A landscape with many valleys, sampled at points; each row gives a point and its height.
A ball rolls from a point to whichever of its 2 nearest points has the largest drop for the distance, and stops where none of them is lower. Distance is the straight distance between rows; heights are no part of it.
beko: [101  94 135 167  87 128 103 104 166 140  64 122 136 133 114  98  78 132
  95 141 112 142 141  75 181 170 161 130  86 167 152  94  91  97 117 125
  59 151 122  66  54 122 131 139]  (h 65.4)
gudu: [108 130 205 104 189 129 114 146 159  98 172 134 172  89 145  69 128 144
 138 156 176 114 128 126 144  75 129  87 113  87 112 100 138 114 172  87
 149 101 119  86 143  98 174 103]  (h 18.5)
zopef: [137 205  93  93  82  79 114 136 161 183 176 118 102 150 188 135 107 152
  48 137 131 148 150 108  92 159 104  99 148 108  82 159 175 201 129 173
 120 187 181 142 145 135 105 125]  (h 30.5)
ves: [125  84 112  65 149 105 167  97 132  84  89 147 115 136 111 105  83 108
 145 129 147 166  90 139 154 130 147 141 130 130 137 105 100  71 130 136
 165  85 127 119 142 136 118  94]  (h 67.0)
Met: [122 112  86 154 152 168 169 133 176 174  90 133 156 135 113 107 125 131
  53 127 189 122 122 110  87 162 130 148 129  69 110 208 112 171 147 100
 126 133 154 125 155 120  86 152]  (h 56.1)
vez: [138  70 154 138  88 142 126 126 141 141  72  98 104 160 120 150  89 141
  94 105 108 162 150 108 178 143 145 182 124 173 122  82 101  78 145 107
  91 115 159 104  73  96 107 103]  (h 72.0)
tof: [ 67 111 110  99 184 102 145 153 119  90  94 137  98  65 178 122 120 141
 172 107 133  79 122 116 171  94 102 105  77 140 199 124 135  85  88  90
 115  94 125  91 117 154 142 151]  (h 57.0)
suk: [124 140 132 158  89 120 121 148 132 165 142 101 106 147 173 155  82 148
 128 117 147 151 114  34 109 154 102 153  95 129  73 151 154 166 120 152
 158 158 136 130 121 137  93  66]  (h 86.6)
lun: [152  70 138 106 126 133 115  95 150 102 104 132 130 157 108  82  83  93
 111 140 121 141 114 118 138 152 212 164 134 164 143  74 106  84 125 133
  96  97 134  92  90 107 157 102]  (h 68.7)
Ref: [155  85 145 102 125 151 106 122 157  95 127 125 115 173 100  83  85 109
 117 157 128 155  68  98 131 139 186 185 155 151 129  89 133  98 123 116
 141  90 149  97 152 109 157  46]  (h 70.2)
pirep: [189 135 113  83 111 143 102 123 135 112 127 148 134 182  77  90 124  92
  74 153 110 122 141 189 148 111 171 137 167 122 118 130 120 122 150 111
 114 119 132 140 161 132 129 135]  (h 44.2)
kud: [144  94 126 140 110 103 103 127 181 123 126 148 163 123 171 143  53 102
 125 122 153 131 117 123  68 149 136  88 142 138 151 121 102 145 131 191
 140 137  95 123  82 135 131 180]  (h 33.0)
Kimam: [132  78  79  98 110 163 126 133 164 148  73 122 146 143 129  67  42 118
  83 109 111 115 114  67 143 142 167 119  98 139 167 129 101 138  92 149
  88 120 138  67 119 100 163 157]  (h 43.0)
Piz: [121 168 114 137  83 107 123 120 147 142 165 152 133 124 131  94 125 157
 121 180 129 101 156 108 151 159 119  50  92 195 160 117 145 116  75 113
 148 198  98 138  95 120  90 156]  (h 35.0)
dulo: [ 83 176  86 161 166 133 135 169  83 123 199 123 121  90 191 145 149 166
 154  98 111 100  89 107 111  99  80 131 137 183 145 124 119 178  75 158
 168 153 167 147 191  81 183 144]  (h 12.9)
lemas: [109 109  99 114 142 112 139 110 119 105 135 125 125  92 163 137 100 114
 185 124 157 122  87 129 115 111 124 114 116 150 176  96 100 139  86 156
 201 137  91 116 123 133 198 115]  (h 34.2)
kera: [167 113 122  83 111 124 149  85 159 115 116 145 114 187  94 129 105  97
 145 163 133 182  81 174 113 123 153 158 189 108 110 135 119 122 152 135
 181 115 115 147 157 155 116  72]  (h 46.8)
lud: [103 134 180 143 158 105 144 113 137  86 166 165 139 121 152 131 105 116
 144 176 190 141 157 138 146 101 152 109 100  93 117  85  93 108 156  67
 173 121 111 116  89 122 181  69]  (h 27.0)
vetu: [119 140 133 113 149 110 128 141 150 129 110 161 148 104  88 119 166 127
 127 153 123 120 155 140 140 118  93  83 109 115 141 138 114  85 147  83
 135 109 114 136 175 126  77 185]  (h 46.9)
mori: [ 92  74  90 139 110 143 132 117 196 148  55 163 184 105  85  70  88 134
  78 138 117 153 122  83 144 153 167 104 107 124 114 142  76 130 141 134
  70 140 143  63  89 139 130 172]  (h 63.0)
Lubav: [153 100 141 151 139 138 100  97 136 175 128  70 109 192 116 130 156 109
  97 113 110 155 114  84  86 202 158 181 156 128  88 108 164 164 136 180
 121 117 118 120 128 111  86 117]  (h 50.4)
bavis: [123  81  94 116 112 167 114 142 118 142  98 119 140 111 138  82  87 152
 116 104 117  83 150  53 150 125 161 142  74 153 190 134 133 103  80 122
  73 115 132  58 100 122 159 163]  (h 38.9)
nava: [142  93 201 131 178 134  92 101 156  90 122  90 117 123  96  97 133 127
 149 121 145 151  83 135 125 150 185 153 139 127 112  81 151  98 144 127
 141  72  99 114 103 115 166  83]  (h 77.7)
nefor: [124  54 110 160 118 150 159 141 197 142  73 121 147 133 156 128  54 138
 102  97 156 156  89  89  77 176 143 100 124 106 124 157 121 153 109 152
 148 119 126 114  88 146 109 162]  (h 43.8)
vefo: [132 128 181 150 112 107  95 114 170 123 139 125 134 175 113 148 110 109
 121 144 175 177 160 130 159 157 132 113  98 113 120  83 108  76 153  92
 194 136  92 130  96 142 122  77]  (h 15.8)
lele: [151 136 118 146  72 118  95  99 133 173 165 125 155 116 127 174 171 124
 133 133 120 117 149 180 115 144 104 112 186 172 140 114 125 158 134 164
 155 177 102 159 122 158 151 174]  (h 25.4)
zilo: [139 146 130  82 110 121 177 119 133 112  83 174 116 144  99 159 124 108
 153 143  89 143 136 222 128 100 138 124 140  64 125 120  97 140 138 115
  97 104 136 147 131 167 110 143]  (h 52.6)
bam: [137  97  94 120 124 148 171 149 111 150 132 152 153 130 118 140 148 123
 125 148 140 104 158 130 100  79 104 135 127 126 139 168 127 113 141 100
 123 121 142 151 175  77  84 150]  (h 62.8)
kolem: [144 137  90  93 103 121 142 129 114 132 134 129 117 154 126 150 124 102
 164 140 133 147  72 175 120 103 119 169 176 112 123 117 107 172 119 145
 184 129 122 162 172 140 138  90]  (h 43.3)
Pivim: [144  91 103 139 157 150 136 101 156 156  83 118  96 191 105  97  92  91
  85 117 130 141  63  86  91 207 169 193 181 105 128 156 166 145 122 157
 132 108 156 123 174  74  84 119]  (h 53.3)
mol: [ 84 124 131  72 207 114 134 119 110 115 126 200 146  56 131  82 119 115
 173 152 136  89 159 111 168 111 130  99 106 124 123 100 113  70 163 102
 100  88 145  66  92 140 157 160]  (h 40.4)
diliz: [174  61 137 131 106 151 120 132 138 135  91 118 125 146 108 143 113 132
 111 103 108 131 142 129 122 140 158 174 142 148 110 126 121  91 142 141
  84  94 149 132  99 111 106 135]  (h 73.5)
vaga: [146 138 160 119 160 148 106 128 126  78 143 130 126 139  79 110 137 124
 133 143 149 136  70 173 105 121 142 180 190  82 120 165 153 117 141 115
 162  84 145 145 198 105 143  83]  (h 73.4)
lovo: [138 160 164 112 133 100 123 136 117  81  99 118  95 142  83 142 161  97
 149 111 111 157 127 202 170 126 120 123 127  99 126  95 112 112 131 101
 149 101 105 150 133 186 124 114]  (h 60.4)
rivor: [148 140 154 105 139  99 106 115 142  96 153 160 145 166  98  93 105  85
 106 155 174 162 147 132 149 132 163 103 112 118 110  78  74  94 157  88
 173 135 105 125 121 127 153  98]  (h 21.8)
suris: [106 141 138 126  81 101 133 120 166 121 110 185 147 123 136 109  84 136
  95 172 129 124 159  93 177 173 116  71  57 159 159 116 109  91 114 101
 112 166 122 120  76 132  88 148]  (h 39.2)
Nitib: [130 142 122 133 121 101 107  84  98 184 143 118 127 126 144 210 179 114
 125  89 126 165 164 146  87 124  93 167 157 113 107 154 168 127 178 190
 141 142 145 161 147 127 126 128]  (h 20.9)
Delop: [ 80 150  78 112 170 133 145 168  70  86 170 112 120 106 173 112 157 145
 169 115 124  96  83 153 132  83 110 143 142 130 162 120 106 153  72 120
 151 120 152 134 178 104 161 122]  (h 22.1)
Kir: [130 113 121 153 149 125 117 125  98 158 130 105 121 138 145 178 142 123
 138  86 136 148 128  93  79 127 115 199 137 118  89 154 164 133 149 189
 144 124 130 153 153  92 109 111]  (h 27.7)
pepen: [109 129 143 185 147 136 162 125 129 117 106  95 122  79 110 115 165 197
 116  97 123 134 140  59 145 184 117 123  69 134 115 170 143 126 106 147
  83 125 132 122  87 162  76 119]  (h 77.6)
Raful: [140 135 148  97 122 149 168 170 113 111 147 175 151 159 101 133 155 129
 106 173  97 127 151 203 128  64 113 120 135  94 113 139  97 147 143  41
 115 116 167 123 188 129 116 137]  (h 57.8)
Nom: [125 137 130 128 158 157 131 160 190 141  95 143 174 113  88  92 126 142
  54 142 150 107 136 118 119 143 142 122 121  67 120 170 102 152 139  92
  87 127 156 119 161 112 111 167]  (h 58.7)
bimos: [121  76 135 109 161 141 155 141 127 105 110 121 138  96 134 134 126 134
 167 111 154 120  98 150 110  98 129 162 144 105 135 141 128 105 132 123
 141  86 122 141 141 105 136 119]  (h 60.5)
Buse: [ 93 141  97  63 149 148 176 104  98  99 178 166 164 119 128  71 133 143
 164 188 120  89 111 159 105  68 185 132 133 116 143  98 105 142  92 107
 119 131 131  75 156 117 182 134]  (h 34.4)
Fevo: [133 141  95 156 125 128 118 113 110 162  76 127 105 144 136 156 105  87
 124  78 143 103 138 146  77 158 126 156 150  98 153 174 145 131 137 190
  85 133 154 145 123  92  69 205]  (h 47.1)
vened: [158 144  80 105  74 101 113 119 103 167 141  88 119 167 141 135 148 113
  99 126 122 118 174 113 189 159 111  82 141 168 119 151 148 121 158 147
 120 157  98 135 130 127  59 131]  (h 38.5)
gubav: [151 159 186  81 104 148 161 155 109  96 119 157 130 177 105 139 110 126
 121 151  79 149 142 222 137  83 138 131 142  59 112 124 102 168 132  72
 101 128 136 122 159 160 137 114]  (h 55.4)
tor: [132 139  90 105  84 124 160 158 104 161 162 144 121 140 197 175  83 116
  88 124 120 121 168  83 103 103  80 115 118 135 112 178 159 157 136 171
 125 165 169 145 155  93  95 124]  (h 40.5)
voga: [ 96 183 135 132 195 119 106 126 121  97 160 162 114  60 116  91 185 138
 181 153 110  98 131 158 150  94 148  54 111 136 132  81 122 102 131  94
 121 112 109 122  98 163 174 168]  (h 24.2)
razap: [116 166 128 158 133 119 136 115 119 138 155 106 132 120 111 120 179 168
 106 121 119 134 151  66 135 177  96  98  88 157 133 162 156 143 107 148
 119 184 101 145 108 168  63 128]  (h 78.9)
gonir: [141 162 138  74 157 138 138  95 106  52 167 175 138 115  95  59 117 132
 126 183 118 118 110 166 113  94 213 139 161  95 125 112 108 124 120 115
 107 109 139  91 152 143 191 109]  (h 37.7)
gufi: [136 203  73 107  92 111 127 152 131 157 137 128 106 153 189 146  97 126
  41 108 115 124 169 101 116 130 128 110 126 108  95 147 162 171 135 190
  78 158 180 125 159  95  89 137]  (h 35.4)
Tufo: [159  99  58 104  83 145 132 121  75 164 138  80 115 168 153 140 117 104
 133 124 132 123 160  96 164 122 127 111 143 178 117 164 150 129 144 163
 147 145  90 130 140  93  95  89]  (h 34.5)
fuvon: [106  96 116 110 146 131 162 145 180 122  87 140 148  92 154 113  69 142
 114 115 158 122 105  82 105 148 110  75  92  97 166 156 117 124  89 135
 140 107 133 111 125 131 124 172]  (h 48.4)
ziv: [147 129 158 138  64  92  86 107 151 157 148 105 123 170 131 164 143 102
 118 127 152 165 148 156 136 160  95  99 147 125 132  95 140 102 153 124
 178 162 100 139 100 165 104 103]  (h 7.0)
Nulof: [137  59  62  62 109 162 200 150 114 129 121 170 132 160 169 113  69 106
 139 133 134 116 115 130 124  50 119 116 128 130 166 161 103 129 115 100
 151 110 147 132 162  90 134 117]  (h 49.6)
sigi: [ 67  81 144 101 181 133 169 156 148 105  81 118 135  58 175 114  93 169
 154  89 145  96 111  88 143 116  95 112  83  91 167 153 151  96  98 110
 115  74 141 101 143 104 135 173]  (h 53.0)
teto: [152 134 119 155  42 103 125  87 102 164 159  83 109 161 126 178 182 115
 153 110 126 154 158 167 148 150 117 119 151 129 133  97 142 111 140 143
 152 184 104 134  73 174 136  75]  (h 14.9)
meviv: [ 97 149 145 164 127 117 126 160 106 119 131  81  90 142 186 145  97 154
 134  98 153 138 113  39 157 157  98 154  65 149 141 124 146 126  81 130
 154 146 129 116  98 136 119  57]  (h 85.2)
zed: [ 77 124  98  89 159 164 184 130  77 106 166 136 161 129 170 119 141 170
 192 170 108 111  67 154 116  72 135 147 130 113 156 115 104 172  68  91
 134 148 119  85 180 105 176 105]  (h 29.3)
zap: [110  98 112 162 169 170 157 110 147 145  62 113 137 117  97 106 118 138
 109  86 182 108 108 113  79 188 163 166 136  63 127 189 137 143 125 135
  99 114 152 108 140  90  89 174]  (h 53.1)
fifos: [138 105 196 137 158 153  88 163 166 115 157  98 163  99 154  99 110 159
 128 145 176 105 115  92 119  99 148 137 114 106 109 116 143 134 144 102
 133 113 104 106 119  89 183  88]  (h 9.0)
vavot: [125 152 144 154  87 106 111 123  98 162 185 117 114 105 170 199 151 135
 153  80 113 140 134  93 108 133  88 158 130 168 112 120 155 143 140 195
 146 181 141 155 102 143 172  71]  (h 25.9)
sikaz: [124 153 123 166 167 133 105 165  71  99 121 113  97  83 149 144 170 136
 152  79  90  88 151 114 144 105 123 163 102 140 136 146 147 105 121 149
  43  91 142 139  89 143 141 128]  (h 50.8)
vamu: [126 202 137 137 142 111  97 125  72 135 177 126 109 138 126 182 198 114
 102  90  93 152 187 168 108 100 106 136 136 116  96 144 161 144 162 143
 130 141 147 156 171 143 131 132]  (h 27.5)
bez: [119 154  63 133 121 142 125 155  69 146 158  99 110 135 184 132 103 130
 146 100 123 109 103  78 116 101  79 117 122 159 150 134 137 169  73 173
 185 144 123 146 169  95 161 126]  (h 22.5)
Dite: [138 124  45 125 124 140 119 125  74 170 136  84 116 158 150 135 114 107
 121 101 131 116 133  88 113 128 115 123 137 144 143 173 159 161 111 196
 153 144 103 141 168  71 119 149]  (h 29.4)
vid: [ 87 164 106 114 139 125 177 157 120 109 118 188 142 111 143 129 134 142
 169 202  90 104 125 192 118  59 135  81 110 121 128 110  92 138 118  60
  83 101 172 102 137 129 138 181]  (h 47.3)
Nef: [122  74 121 162 100 110 115 101 189 149  95 122 156 169 163 136  61 131
 116 122 164 169  97  94  78 188 138  83 141 124 133 121 129 156 132 179
 175 142  78 100  85 155  88 141]  (h 38.8)
rutak: [140 146  98 143 150 146 114 111 126 173 113 106 104 197 143 123 102  93
  80 109 126 139 104  79  68 174 164 202 147  99  95 159 172 180 145 188
 112 120 153 127 164  77  94 106]  (h 53.4)
sebuf: [134 129 110 139 156 142 133 105 113 134  65 128  91 152 107 116  89  90
 110  75 165 112 101 126  89 178 150 189 158  98 146 182 152 114 128 160
  98 121 173 132 168  66  70 162]  (h 50.1)
Kebo: [149 101 125 105 139 149 100 143 144 117 139 132 124 155 114  85  85 121
 146 139 152 128  41 106  90 122 164 194 173 106 118 153 152 121 128 132
 168  88 139 127 184 100 148  75]  (h 71.8)
seful: [158 133 114 145  95 130 113 139 121 164 131 121 138 133 126 160 141 111
  91 111 120 110 176 125 103 141 108 138 144 126 123 159 143 120 143 160
  86 145 130 153 118 128  86 178]  (h 43.1)
pinu: [153 126 105  69 117 102 175  72 125  87  92 181 120 168  93 109  95  89
 144 161 117 163 106 191 138 116 163 115 158 105 128 121  85 103 146 140
 127 115 116 130 131 163 107 121]  (h 49.7)
kudad: [144 148 211 160  70  96  80 131 127 160 181 103 105 122 151 192 137 141
 123  99 131 154 147 109 102 160  89 141 127 119 100 123 178 128 146 148
 129 164 160 145  65 144 154  67]  (h 19.2)
Razi: [126  94 204 159 174 151 139 134 146 128 155 120 168  69 100 128 185 181
 151 150 142 118 150 123 129  80 100  86 109 125 119 144 153 103 161  85
 142 117  98 134 132 107 134 125]  (h 53.5)
vadiz: [126 194  84 149 111 132 115 171  87 131 140 149  84  99 138 138 172 136
 160 133  82  85 159 157 131  95 105 107 132 167 134 117 126 120  89 134
  90 141 154 170 105 155 120 180]  (h 42.1)
Gunu: [151 128 168 126 141 107  93  83 162 116 136 125 142 120  94 159 143  93
 159 134 135 167  97 211 100 143 143 137 180 112 113 108 104 167 161 155
 184 117  87 157 121 161 177 124]  (h 79.7)
fino: [128 148 159 139 131  86  94 130 142 105 102  89  95 141 107 141 163 101
 146  85 120 147 115 143 169 173 105 122 114 133 144  82 122  88 128 136
 137 112  94 141 104 170  90 134]  (h 62.7)
nof: [ 96 207 175 163 142  94 113 163 120  88 172  95  85 118 181 142 120 156
 128 101 124 105 117  97 160 155  80 128  90 158 156 114 152 137  72 120
 136 169 138 166  86 135 137  77]  (h 83.9)
Tipoz: [141 127  85  89 102 133 179 107  87 117 113 132 121 162  92 113 164 120
 150 163 116 134 141 160 183  93 142 113 114 137 144 106 106 110 117  92
 130 141  96 129 149 146  95 107]  (h 40.1)
laso: [145 197 111 112  72  91 124 135  94 139 158 125 100 145 140 141 150 134
  96 123  97 123 192 100 182 146  92  83 106 166 112 136 173 113 131 145
  89 185 146 149 113 145  65 135]  (h 41.9)
vun: [129 173  72 144  82 112 124 155 148 159 140 171  96 109 151 142 139 136
 140 167 101  79 164 187 113  97 118  79 164 176 118 127 122 141  93 131
 116 148 177 167 141 110 110 209]  (h 45.2)
vek: [136 156 110 143  57  99 124 104 133 162 181 137 142 116 148 148 138 151
 131 150 110  97 142 147 137 162  92  58 160 211 161 128 153 145  98 152
 169 217 100 157  96 127 115 158]  (h 30.7)
nefu: [158 142 195 167 103 102  65 118 148 171 160  66 114 154 127 172 160 115
 105  96 122 170 139 118  85 187 110 147 157 118  96 114 162 155 157 163
 135 136 125 138 101 162 125 123]  (h 11.6)
mema: [148  24 105 112 110 163 149 112 140 140 118 152 159 115 140 133  85 128
 146 126 149 120 135 124  75  94 162 117 130 150 137 139 118 100 124 149
 146 124 106 125  93 105 152 159]  (h 32.5)
zoki: [ 85 128 102  66 187 122 177 131 101  98 121 211 139  79 152 102 118 119
 173 173 111  85 133 157 125  71 161 108 113 106 142 120 105 113 133  81
  72  76 166  78 116 137 169 163]  (h 44.1)
leta: [130 150 166 180 126 125 108 110 104 146 171 111 122  94 100 162 202 151
 138  99  75 117 159 119 121 148  83 110 115 174 135 150 154 105 130 148
 112 175 102 181  81 168 103 140]  (h 80.2)
Kup: [129 162 115 160  84 122 140 113  72 135 166  81  94 131 155 177 164 124
 170  91 109 125 139 138 133 123 119 165 124 157 153  98 124 144 109 163
 124 172 117 143  76 166 170  71]  (h 21.7)
Mupu: [149 113  96 105 101 144 187 113  53 130 120 119 119 162 115 152 163 132
 141 121 105 144 160 152 141  90 123 172 131 124 112 143 122 124 140 138
 103 126 128 141 138 140  93  87]  (h 44.0)
gan: [150 138 142 174  70 130 106 129 144 154 136  69 111 179 145 124 117 125
  80 118 123 140 143  64 140 203 146 133  99 152 117  95 142 158 121 149
  91 156 130 104  72 132 104  88]  (h 68.9)
lub: [158 140 131  93 132 134 100 141 137 149 111 111 134 215  93  94 110 110
  44 131 116 171 118  99 156 140 119 182 162 110  88 156 134 145 173 103
 117 125 162 118 210  92  89  93]  (h 50.3)
gev: [128 114 127 182 115 121  92  91 184 140 109  91 164 156 119 108 144 133
  91 135 162 151 105 114  99 211 148 101 140 126 122 115 129 179 126 146
 148 137  74 109  98 190  84 140]  (h 43.7)
Tano: [123  68  90 106 133 169 147 147  70 120 118 118 134 108 153 111 119 147
 147  95 127  84 147  79 135  80 135 170  90 149 165 156 141 101  84 116
  95  94 152 101 121 106 156 136]  (h 34.3)
noli: [117 132 156 128 126 105 133 133 175 125  88 172 164 103 106 119 122 141
 110 160 142 133 148 105 146 166  97  62  84 117 129 136 112  96 139 102
 120 148 110 122 116 154  66 179]  (h 43.2)
Mibe: [147 170 101 105  87 123 159 118  87 152 149 131 108 163  90 145 200 121
 134 155  89 130 178 199 156  89 105  92 149 135 114 119 123 144 138  78
 136 154 122 136 155 165  90 140]  (h 36.2)
mis: [110  92 175 139 167 119 145 172 157  99  81  96 120  80 170 143  99 160
 143 101 159 117 107 117 139 115  87 131 112  93 130 137 142 106 135 125
 108  75 133 143 120 105 119 136]  (h 57.1)
rut: [ 86  80 162 146 175 137 184 109 134 120 141 125 149  52 145 150 164 176
 199 135 166 128 102 139 133  75 100 115 115 133 131 113 134 107 153  93
 174 116  95 131 120 108 163  96]  (h 56.9)
zuda: [106 125 139 106 162 106 139 126 136 116 145 188 165  66 135 100 116 115
 146 167 147  90 156 107 104 115 132  57  94 134 133 114  97  89 142 109
 114 110 122 106 108 129 131 187]  (h 36.9)
nodo: [136 103 161 149 135 159  95 144 139 145 167 139 167  99 128 135 142 149
 165 151 159 112  97 112  99  90 132 166 149 130  96 126 122 158 145 109
 175 136 100 137 153 107 195  77]  (h 19.1)
Rira: [139 171 173 141 156 103  75 136 140 128 150  88 122 117  98 160 175 107
 160 106 135 159  96 190 125 141  92 151 174 117 112 115 138 171 150 135
 199 125 103 172 168 158 176 113]  (h 80.9)
Nuge: [136 131 106 143 157 161 125 126 115 156 169 151 163  94 108 146 175 152
 178 129 141 104  78 139 118 123 131 184 165 150 120 125 114 180 139 131
 190 140 113 156 208 104 202 108]  (h 26.6)
Vab: [158 215 121 128 101  97  79 125 144 175 167  89 104 149 149 126 144 139
  53 125 113 140 179 135 106 157 114 104 163 115  93 141 162 178 131 154
 112 167 153 146 137 146 107 180]  (h 25.6)
musa: [ 99 136 119 156 169 116 120 163 101 103 121 105  87  65 168 124 144 149
 172  85  99  70 118  93 151 122 103 129  88 153 193 143 148  98  78 139
  82 106 121 136  84 153 139 156]  (h 53.8)
kif: [143 145  77 103  85 134 158 154 132 135 125 191 122 132 137 140 128 111
 139 179 100  90 158 195 117  68 135  83 134 134 127 120  98 137 125 100
  86 131 156 141 122 138 116 176]  (h 48.1)
vema: [ 98  92 142 168 142 158 151 134 147 134  51 103 136  65  83 124 140 198
 109 104 118 144 131  71 173 168 130 141  87 121  98 158 122 110 132 117
  59 107 144  94  85 134  88 164]  (h 76.3)
Mezer: [158 112 180 137 140 113  69 100 158 101 124  98 123 145  96 134 134  81
 154 120 131 148 101 163  99 172 165 147 155 127 122  82 128 125 135 161
 142  93  91 137 103 136 141 122]  (h 78.7)
vog: [131 123 187 144 161 135 122 136 150 146 119 105 161 116  84 134 178 161
 111 138 148 139 151 119 126 131  92 115 114 100 113 161 138 115 147  98
 148 122  97 147 161 132  81 156]  (h 50.2)
firuk: [134 111 113 165  85 153 115 130 157 138 108  80 135 146 112  68 106 134
  77 136 146 136 129  45 163 192 168 126  88 156 143  96 105 155  96 123
 102 151 119  73  89 124 130  98]  (h 67.3)
gib: [128  95 104  83 123 141 183 149 147 133 143 183 157 147 147 134  91 110
 149 181 150 135 105 161  85  58 130 122 146 111 133 132  86 151 142  99
 164 131 132 141 164 108 141 103]  (h 53.2)
dasa: [121 166 135 139 151  98  89 136 138 123 139 215 145  80 120 122 130 122
 151 191 113 112 154 139  98 137 120  27 121 159 119 108 114 101 144 122
 119 133 128 136  93 152 118 216]  (h 33.5)
Saku: [154  95  74  84  77 144 170 176 118 148 132 133 102 172 198 143  55 103
 115 114 130 114 135 106 141  84  88 105 130 142 147 164 127 143 119 134
 140 129 154 139 144  97 120 105]  (h 45.5)
Bik: [169 153 143  96 120 143 121 111 129  73 114 178 117 153  70  96 103  92
 113 167  78 134 124 197 129 113 206 152 161 101 122 113 110 133 136 114
  82  95 151 126 130 172 176 125]  (h 40.9)
turi: [ 95  71  60 115 115 186 159 117 145 161  67 114 148 133  77  56  95 129
  74  95 123 122 109  72 137 159 174 156 117 108 145 177 116 146 104 145
  82 122 170  69 145  82 126 160]  (h 47.0)
lika: [132 144 110 134 144 148 138 133  51  97 116 133 109 126 101 128 185 122
 155 104  87 107 139 164 148  93 139 170 125 115 132 145 126 107 118 124
  76  99 138 149 139 142 123 119]  (h 47.5)
turel: [119  90 115 131 114 110 111 106 141 113  92 135 110 140 156 108  61  90
 110 135 140 120 149 108 173 147 177 146  87 160 172  75  90  82 108 114
 102 119 128  80  57 121 164 114]  (h 67.2)
Foti: [140  84 101 128 100 138 140 125 156 146 134 157 159  93 161 170  90  94
 161 131 141 118 116 161  67 106 117 112 152 146 161 122 100 159 124 172
 157 139 120 149 115 114 180 168]  (h 26.7)
faziv: [127 145 195 105 131 132 164 128 101  80  83 142 112 153  99 144 131 126
 144 143  96 169 154 196 191 101 138 126  97  79 120 106 103 125 131  51
 104 116 111 116 125 184 138  93]  (h 58.0)
Gusa: [129 142 115 155 147 147 111  98  84 138 138 135 125 119  98 157 156 114
 173 107 147 124  70 153  90 130 130 233 196 115 121 171 146 172 144 167
 174 128 141 170 204  89 175 101]  (h 32.9)
melob: [133  75 114 161 120 164 135 119 140 164  58 116 140 130  79 125 119 151
  82 101 116 132 151  83 127 176 152 169 125 124  93 152 123 122 144 141
  57 110 151 103 108 104  75 179]  (h 74.8)
Dotu: [ 88  66 118 131 163 151 185 113 129 134 117 138 153  56 137 164 143 148
 211 108 152 117  95 146  95  96 103 131 137 128 149 140 129 114 125 145
 179 106 103 147 152  95 169 154]  (h 60.0)
kal: [153 197 109 112 109 105  92 142  81 155 146 129  93 158 100 145 180 105
  82 110  85 141 204 176 158 112 107 114 143 119  95 136 153 124 155 107
 113 132 150 152 165 157  95 172]  (h 32.2)
vonuv: [112 139 102 103 140 126 134 140 194 134 102 168 179 111  95  62  98 132
  56 161 135 133 129  91 140 151 150  72 109  96 119 133  72 142 137 110
 102 147 137  88 142 128 115 184]  (h 60.9)
lizus: [113 111 223 134 174 112 124 130 162  95 129 134 146 104 121 112 110 156
 125 145 187 163 162 111 180 116 128  92  85  95 105 102 124  74 179  60
 160 106 113 108 117 104 146  91]  (h 26.0)
Votif: [118 165 176 135 142 124 110 171  88  78 161  97 109 159 161 158 156 131
 147 101 135 150 103 164 157 100  83 156 134 100  97 105 126 158 138  96
 148 118 142 147 151 151 150  61]  (h 83.7)
Tepi: [131 119 133 177 164 143 106  98 153 174 108  68 155 147 101 116 173 148
  95 130 153 154 110  91  85 196 140 156 148 101  88 155 148 173 128 142
 147 121  89 132 138 149  82 132]  (h 47.4)
sel: [107 195 154 182 158 129 121 138  83 108 196 118 103  89 133 153 197 156
 136  96  70 103 151 118 138  93  86 116 105 165 132 137 139 123 125 137
  96 157 133 180 122 147 133 114]  (h 81.4)
muran: [135 102 195 126 174 154 129 114 122  57 129 125 129 117  97 100 141 161
 163 150 133 146  69 181 141  94 161 161 166  71  99 143 167 128 153 100
 149  74 123 122 154 125 179  64]  (h 74.9)
Dem: [173 112 175  94 121 131  87 124 164 126 109 131 137 191  53 101 110  98
  63 136 109 180 132 142 164 144 143 152 146 134 102 123 122 110 160  88
 128 119 133 123 163 125 123 102]  (h 47.2)
tosi: [132 116 173 128 107 138 172 159 140 133 159 153 159 127 119 169 157 141
 119 170 120 109 164 159  95  66  73 106 110 144 115 158 134 126 159  56
 122 122 165 141 150 115 100 135]  (h 60.3)
Gog: [162 179 147 156  89 103  53 101 143 185 172  78 144 141 136 154 168 130
  90 115 119 138 151 139 103 183  98 123 178 152 116 114 156 167 138 170
 142 189 107 149 121 170 143 166]  (h 19.3)
bod: [138 119 213 113 191 125 113 101 127  54 138 128 127 109  91  69 132 111
 137 133 134 143 121 169 167 120 177 123 123  99 100  99 147 113 169  99
 140  70 110  97 112 136 196  75]  (h 76.4)
vulev: [164 117 113 135 105 137  88 125 148 154 118 165 155 126 111 145 138 100
 116 146 120  98 162 193  93 118 137 118 163 115 138 148 119 118 153 141
 109 119 119 159 117 133 109 206]  (h 46.4)
bapot: [106 110 132 108 146  87 117 123 139  96  64 120 122 128 114 111 113 110
 139 109 138 150 105 113 184 159 121 129  95 137 146  82 102  65 123 126
 139 102  94 115 127 142 101 127]  (h 64.9)
nepo: [108 121 163 177  77 118 138 120 137 144  90  81  94 157 134 155 102 150
  80  98 113 172 160  54 184 198 131 168  85 164 109  87 128 115 120 136
  85 150 162  90  60 117  94  89]  (h 70.4)
kego: [ 93 182 174 179 151 105 136 138 117  79 182 115  90  94 165 151 174 161
 160 113 110  97 131 147 176 102  89 110 102 167 171 120 145 122  96  76
 120 158 126 171  77 158 156  77]  (h 82.7)
zitov: [125 182 161 145 175 106  76 152 108 120 155  91 110 151 126 157 165 111
 144  95 135 158  86 126 123 127  89 175 151  99  82 133 147 156 151 141
 182 115 117 164 192 128 118  94]  (h 82.2)
dafa: [134 162  86 139  83 119 127 145  99 122 148 144  93 118 150 120 149 126
 146 157 109  86 150 139 172 113 119  79 103 197 166  98 126  98  90 108
 119 153 120 138  89 155 113 148]  (h 39.0)
lado: [121  74 103 136 153 163 139 142  61 127 132  96 125 121 148 138 128 147
 145  78 134 115 126  76  88 101 136 192 117 135 118 162 161 109  98 168
 121 100 139 135 138  77 145 112]  (h 28.7)
gobiv: [100 140 119 116 163 115 129 113 118  94 148 124 126  84 133 107 155 121
 175 136 133 106 113 152 129 104 150 111 114 136 162  88 100 107 109 122
 135 116  85 116 109 147 168 124]  (h 29.2)
puru: [123 131  51  99 114 125 149 128 101 128 133 133 111 130 153 134  95 108
 184 133 132 130  64 161 128  99 120 124 160 148 153 101 103 184  81 163
 211 141 110 147 170 119 187 117]  (h 39.1)
lida: [ 88 183 134 162 160 101 108 135 144 118 157 165 115  61 124 122 167 158
 187 158  96  88 109 146 125 122 108  44 109 187 152 105 131  97 101 111
 129 148 119 161  97 153 138 189]  (h 29.1)

For each start below, name the point where the ball stops.
kego | beko
zitov | beko
rut | nefu
kif | nefu
musa | Nitib
bam | nefu

Call two points neighbours if one is among the 2 nearest of the other. Go from one point of each pair to the other, from neighbour to neighbour, staying as low as possible. Name the highest point that can't be avoided.
nefu, fifos | lud
dulo, beko | razap
nefu, sigi | rutak
ziv, seful | kif
nefu, ziv | vavot
